Each row is a point on a tangle of strands that fork and nearly touch. The rows are in no order.
In the rows, zero is written as 128.
Two points are linked if the straight distance between their rows is under 137. Some points are linked to none.
vako: [132  86 177 126 121 180  98 134 139  84 125 111 140 154 130 111 103 118
 108 139 156 126 149 184 153 154 111 130 134 157 152]
nuta: [ 88 207 167 156 102 155 119 183 117 110 167 111 167 154 133 105 178  84
 122 124 145 140 155 155  59 169 111 120  76 112 123]
fupul: [143  97  62 196 138  66 106 104 178 119 111 154 108 137 126 116  94 183
 174  97 124  88  94 122 155 134 106 121 201 145 144]
Derog: [105  56  82 177 110 155 133 124 183 102  82 101  80 118 122 139 111 155
 129 141 101 107  84 134 164 131  68 117 162  97 125]
nuvet: [ 95 123 162 173 121 130 159 135 122 101 145 152  88 113 145 103  77 148
 123  89 171  81 138 163 106 126 124 147 127 143  99]
reli: [147 115  98  82 144 150 145  96  53 166 174 121 163 142 109 141 135 120
  94  79 128 157 141 110 140  75 161 156 101 143 153]
kefem: [154 128 152  61 156 195 151 130 109 137 176 125 138 133  92 122 131 159
 113 100 118 128 144 130 168 122 191 149 137 155 180]
bita: [127 121  64  82 154  93 114 143 137 139  58 114 124 103 165 164 149  93
 131 168 121 181 104 116 108 129 109 148 112 103  78]
bebev: [136 124 129 105 161 168 143 163 133 116  86 143 126 134 126 158 132 160
 118 161 193 117 120 118  90 161 167 109 165 119 132]
Gatus: [143 176  63 104 132  71 166 163 138 156  79 117  80 123 163 129 181 111
 136 153  65 146  91  72 118 137 125 111 167 110 111]
Bini: [122 106 118 190 109  94 120 173 132 131  67 114  49 112 137 114 134 104
  93 127 105 101  85 142 128 164  65 124 157 110 119]
tubi: [193 166  82  86 132  38  76 158 153 146  55 114 112 150 160 149 136 101
 150 180 136 143 108  81 122 160 126  98 173 107 122]
Sep: [112 169 175 109 103 169 136 149 106 138 191 100 188 162  76 125 138 119
 134  89  97 142 155 122 160 113 147 113  81 142 184]
Tatid: [140  84  69 116 149 146 107  83 212  75 100 133 145 103 106 137 108 183
 159 161 120 130 104 109 172 118 127 125 172 138 126]
lasi: [152 117  51  79 148 121 140  58  97 153 157 135 182 116 127 141 143 112
 117  98  98 176 128  85 153  70 163 170 115 159 138]
bef: [123  88 152 143 106 134  62 134 133  98  87 129 126 144 130 127 106 132
 125 150 210 129 141 172 106 143  99 122 111 123 132]
Nom: [109 152 178 186  82 143  94 154 157  67 147 100 159 152  92  81 113  95
 106 118 137 122 151 175 123 157  60 104  92 161 133]
zafuz: [179  93  68 168 140  86  94  80 160 104 127 167 117 143 120 112 119 155
 155 107 101 123 101 121 193  99 103 123 188 160 147]
ziri: [146 104  78 165 117  56  83 172 124 137  42 123  62 116 138 145 124  89
 113 128 119 135  73 125 126 160  72 131 149  92 113]
ril: [102 134 128 153  95  93  62 133 115 118  85 123 102 122 131 129 114 121
 118 130 219 123 144 157  71 168  79 134 103  90 122]
Labo: [ 42 151 152 152 117 123 201 144 162 137 125 109  91  82 145 111 118 148
 133 124  70 110 125 134 112 144 139 147 111 102  95]
ludum: [105  67  81 149 122 145 133 108 147 108 104 100  99 110 136 132 117 101
 115 140  72 158 101 157 194 122  64 139 124  99 130]
por: [145  97 181 116 139 160 138 118 149  88 138 125  98 129 117 103 105 136
 112 152 132  99 139 145 178 135 118 142 175 161 150]
badum: [149 139 141  94 162 191 157 165 103 135 144 145 133 138 127 156 158 171
 116 118 177 106 140  98  74 121 210 118 150 132 120]
Teda: [147 134 124 102 129  69 122  97 112 148 122 129 105 115 161 114 130  81
 123 148 112 152 138 110 130 103 117 140 108 151  85]
Vaded: [125 171 226 120  98 137  90 152 146 123 126  88 128 135 150 104 152  68
 126 193 123 138 170 140 132 174 113 109 104 126 122]
tovu: [106 132 183 186  70 142  96 139 114 110 169 122 146 162  93 104 105 119
 128  97 138 114 164 168 139 110  83 104  90 133 140]
fifat: [ 79 159 143 146 101 139 153 174 103 152 116 139 103 136 114 162 132 136
 127 118 180  93 131 101  73 138 139  99 124  65 128]
Tusa: [165 172  83 108 132  38 101 154 156 152  71 136 113 168 174 138 120 156
 152 146 128 123 115 100 133 192 149 108 211 120 168]
lidi: [133 141 149 128 119 132 116 156  74 165 128 134 124 154 110 151 171 106
 120 149 170 128 148  92  90  99 133  88 117  85 139]
gekat: [142 135 112 124 136 108 137  92 167 123 153 153 115 109  58 115 146 196
 176 141 107 107 135  75 157  84 158  90 163 115 148]
rabip: [142  87 121  87 147 157 118  94 120 121 124 128 158 116 140 143 128 120
 124 159 140 162 137 143 150 122 143 148 114 144 120]
Fufet: [153  93 101 162 141 133 125 123  48 133 136 168 128 146 128 137 125 123
  97  65 174 121 134 155  98  88 119 123 115 135 128]
tuf: [109 134 178  96 147 159 148  99 149 127 153 147 168  80 156 149 113 168
 155 148 150 121 117 113  75 153 207 165 122 162  93]
tez: [135 112  96 182 134  81 132 113 152 113 117 167 105 129 117 118  65 195
 153  81 166  60 115 134 119 118 122 127 174 147 119]
nub: [158 102 168 115 119 163 105 133  87 142 154 157 133 150  91 148 112 190
 134  95 177 109 158 124 140  82 154  98 123 138 136]
negi: [ 90 151 132 135 128 139 177 105 146 149 180 146 123 101  77 123 132 190
 162 114  96  93 138  90 129  80 174 119 129  98 113]
peve: [185 122  43 153 153 117 129  96 152 113 138 158 125 132 114 129 164 153
 154  98  86 141 101  99 171 102 121 119 195 125 172]
pib: [166 102 121 159 145 105 105 147  62 157 114 156  95 156 115 148 142 105
 110 107 171 124 118 122 102 114 105 105 138 112 140]
Lofov: [ 83 158 218 150  78 126  93 132 184  98 142  93 148 132 137  95 111  98
 143 162 113 127 161 162 143 163  90 119  91 151 116]
Rivut: [101 124 182 129 129 206 122 113 160 115 161 109 232 113 128 136  89 165
 149 111 122 140 124 163 121 149 181 128  74 155 135]
tefu: [ 56 140 161 157 128 157 195 112 139 137 170 105 157  93 160 114 122 131
 136 111  58 135 127 154 118 141 141 147  79 113 104]
mik: [174 166  56 147 155  71 149 146 145 138 106 162 100 165 173 120 157 157
 153 112  98 100 113 121 126 160 134 139 213 137 157]
ret: [104 137 115 157  98  58 120 130 119 133  97 145  86 116 132 135 108 132
 125 116 178 112 119 140  90 153  95 128 127 108 105]
pidek: [ 95 158 173 145 116 199 120 137 136 106 177 120 236 126 150 145 129 136
 161  98 130 154 131 147  81 155 172 119  48 140 124]
tigi: [134 108 164 109 149 182 111 135 121  96 139 118 185 137 146 119 128 104
 115 133 161 161 151 189 117 154 140 148  93 152 139]
Fevo: [122 160 173  77 166 146 175 101 163 141 174 137 140  86 146 129 152 166
 147 155  94 124 108  89  99 154 208 167 154 164  91]
sir: [140  74  72 170 157 170 150 124  81 109 123 152 133 133 148 145 113 120
  93  79 138 124 106 171 130 102 114 127 124 103 132]
zit: [161  98 162 125 115 113  92  96  90 148 151 149 121 146  82 130  97 146
 125 119 153 114 141 124 180  83 129 108 135 150 151]
basi: [ 89 161 153 134  90  65 140 159 122 154 109 143  80 113 109 144 120 140
 133 129 159 105 130  90  95 147 118 108 134  98 111]
tuzum: [131  62 133 165 101 126  99  98 130 119 123 104 102 148 122 111  92  89
 105 128 100 123 126 174 198 106  56 136 126 134 162]
Nis: [ 66 140 148 118 113 114 175 158 163 138  89  96  82  87 145 112 148 124
 125 168  62 126 113 119 141 149 107 131 123 104 101]
sab: [128  91 109 128 135 143  95 159 136 127  69 113 105 139 126 159 153  91
 114 181 123 141 104 129 146 147  91  99 142  79 129]
gasib: [142 139 163  93 147 204 157 139  92 140 182 124 172 133 159 137 147 138
 107 101 146 142 149 120  80 129 202 155 119 157 118]
zasud: [150 158 104 100 120  59 107 191 141 136  43 113  64 109 143 135 127  93
 121 165 146 140  86 108 116 193 100 118 156  92 113]
dudav: [141 107 205 160  79 111  71 112 112 135 139 124 105 157  86 115 101 121
 127 136 146  98 163 134 173 100  96  95 123 137 158]
boz: [110 174 168 121 108 143 138 157 127 128 155  88 179 154  94 113 135  52
 110 119  77 156 135 141 153 142 102 127  61 144 174]
zabir: [144 111 179  95 130 202 114 138 122 126 145 133 156 152  83 149 116 195
 137 133 149 121 147 132 154 119 174  99 127 137 154]
Dut: [154 136 182 114 135 138 150 130 129 124 145 144  80 130 100 100 141 142
 120 149 120  80 133 102 170 120 144 102 179 139 148]
Nuvog: [ 92 147 171 133 104 177 164 136 114 156 203 125 144 141  83 132 133 157
 139  90  93 110 163 113 145  88 161 113 108 103 153]
zelog: [139 155  85  95 161 125 181 134 132 149 119 128 106 125 155 124 176 118
 120 157  83 139 105  80 112 128 143 130 168 133 111]
Tikat: [175 106 115  56 167 156 146 118  68 152 167 131 159 157 148 131 155 104
  81 106 148 161 142  99 104 107 175 167 134 169 131]
sido: [127  44  70 193 144 190 136 117 143  85 102 126 115 126 130 140  97 150
 108 102 128 106  81 152 159 112  94 131 163  98 137]
ras: [171 125 124 115 136 164 100 154  63 141 137 105 144 172 126 119 151  37
  76 117 132 157 146 158 119 134  90 135 101 117 196]
nok: [160 135 131  81 152 107 156  58 137 132 198 140 117  94  98  89 117 139
 137 112  82 124 146 117 191  93 158 174 142 177 139]
Meki: [ 95 196 159 149 106 152  73 178 117 117 123 114 163 153 124 125 160 116
 142 141 206 134 154 150  50 161 116 122  76  90 125]
vide: [112 172  65  84 120  45 141 147 158 167  80 109 122 108 162 144 157 130
 154 163  81 168  98  73 106 123 145 132 114 105  73]
mafot: [162 138 119  73 146  77 135  60 111 147 165 112 104 122 136 110 136  76
 117 132  77 152 140  92 200  83 142 150 121 159 132]
Luf: [143 194 200 130 105 136  98 166 142 107 142  81 164 146 106  87 154  30
 107 166  95 137 153 145 142 185  84 101  88 133 152]
fidev: [153 133  40 106 141  88 100 149 134 154  66 150 150 146 124 186 129 143
 148 140 189 142 104  89  79 135 138 104 145  96 131]
Somok: [181 110  29 124 151 113 131 116 105 145 120 142 130 146 120 162 175 113
 119 119 105 161  99  76 144  89 117 107 166 107 150]
mivol: [127 155 109 103 180 133 205 114 177 121 154 131 122  91 157 101 158 143
 127 142  67 124 110 107 121 148 169 156 163 155 102]
pum: [116  80 139  79 138 155 101  84 182 106 106 112 153  97 120 147 111 163
 154 203 125 155 109 120 165 130 148 127 127 147 112]
Busik: [167 154 136 126 134  89 138 120 122 145 149 156  89 143 100 123 152 138
 137 151 108 106 129  68 155 100 142  88 163 135 132]
bug: [142 130 131 119 147 108 162  92 141 120 161 152 121 103 135 104 103 162
 151 109 129 108 140 136 136  97 164 156 145 180 102]
Pevi: [ 69 100 123 141 129 166 159  83 131 129 153 107 169 100 145 118 103 122
 128 104  76 142 138 176 156 118 114 155  81 130 120]
Podos: [120  93  63  91 147 141 146  81 106 148 137 120 171  99 141 155 148 103
 124 143  92 175 112 117 136  95 139 165  96 130 107]
tozo: [130 135 103  86 141 108 124 139 155 128  81 150 145 119 131 167 108 160
 134 156 189 130 115  98  91 158 159 121 144 128 111]
bir: [144 141  29 104 144  58 116 159 110 150  72 141 140 137 171 159 129 114
 141 119 164 154 113 112  70 138 112 135 133 100 101]
Lumo: [127 152 125 159 120 162  75 149  81 109 123 124 176 162 120 126 143 111
 127 112 194 151 156 188  63 126  93 120  66  99 135]
lin: [132 126 139 131 103  39  95 105 104 140 109 148  94 116 146 132 113 113
 126 141 156 138 145 137 111 103  96 135  97 134  88]
dar: [145 108 118 154 159 126 163 118 129  97 142 166  97 121 122 106  95 175
 133  88 147  67 118 142 127 115 150 133 172 151 119]
tuli: [ 98 112 176 119 142 192 137  79 152 127 160 136 187  71 146 131  91 167
 165 121 124 118 126 151 110 130 190 164  97 152  97]
Nev: [ 82 174 190 153  96 144 170 153 104 146 174 127 116 136 164 112 157  96
 119 116 121 120 160 144  81 138 126 140  97 123 110]
gavap: [ 93 116 134 153  94 111 149 163 135 131  73  92  58 107 153 100 135  86
 106 151  73 127 120 152 137 143  70 128 120 102 105]
bot: [101  95 131 142 108 130 133  86 123 120 150 103 152 132  99 112  87 104
 122 105  83 140 145 171 200  95  93 148  82 137 175]
potiv: [ 82 157 168 170 110 130 136 132 101 120 157 140 119 118 156 119 115 119
 116  94 161 117 169 170  82 125 131 160  94 133  90]

A fork is a point with three links, a tip a point with one. Leave the first point through the second and follow the links. Name the first fork or tip that comes.
lasi / reli => pidek
pib / Fufet => mik
tuli / tuf => rabip
bot / tuzum => ret
kefem / zabir => vako
boz / Luf => kefem

Follow the links from the first point to the second, and from the first to the third. Name the last point that the two ways share.
Nev / Pevi / bef => ret
bug / reli / fifat => ret
Tatid / zit / Derog => vako
rabip / Vaded / nuta => vako
Nuvog / Meki / Somok => dar
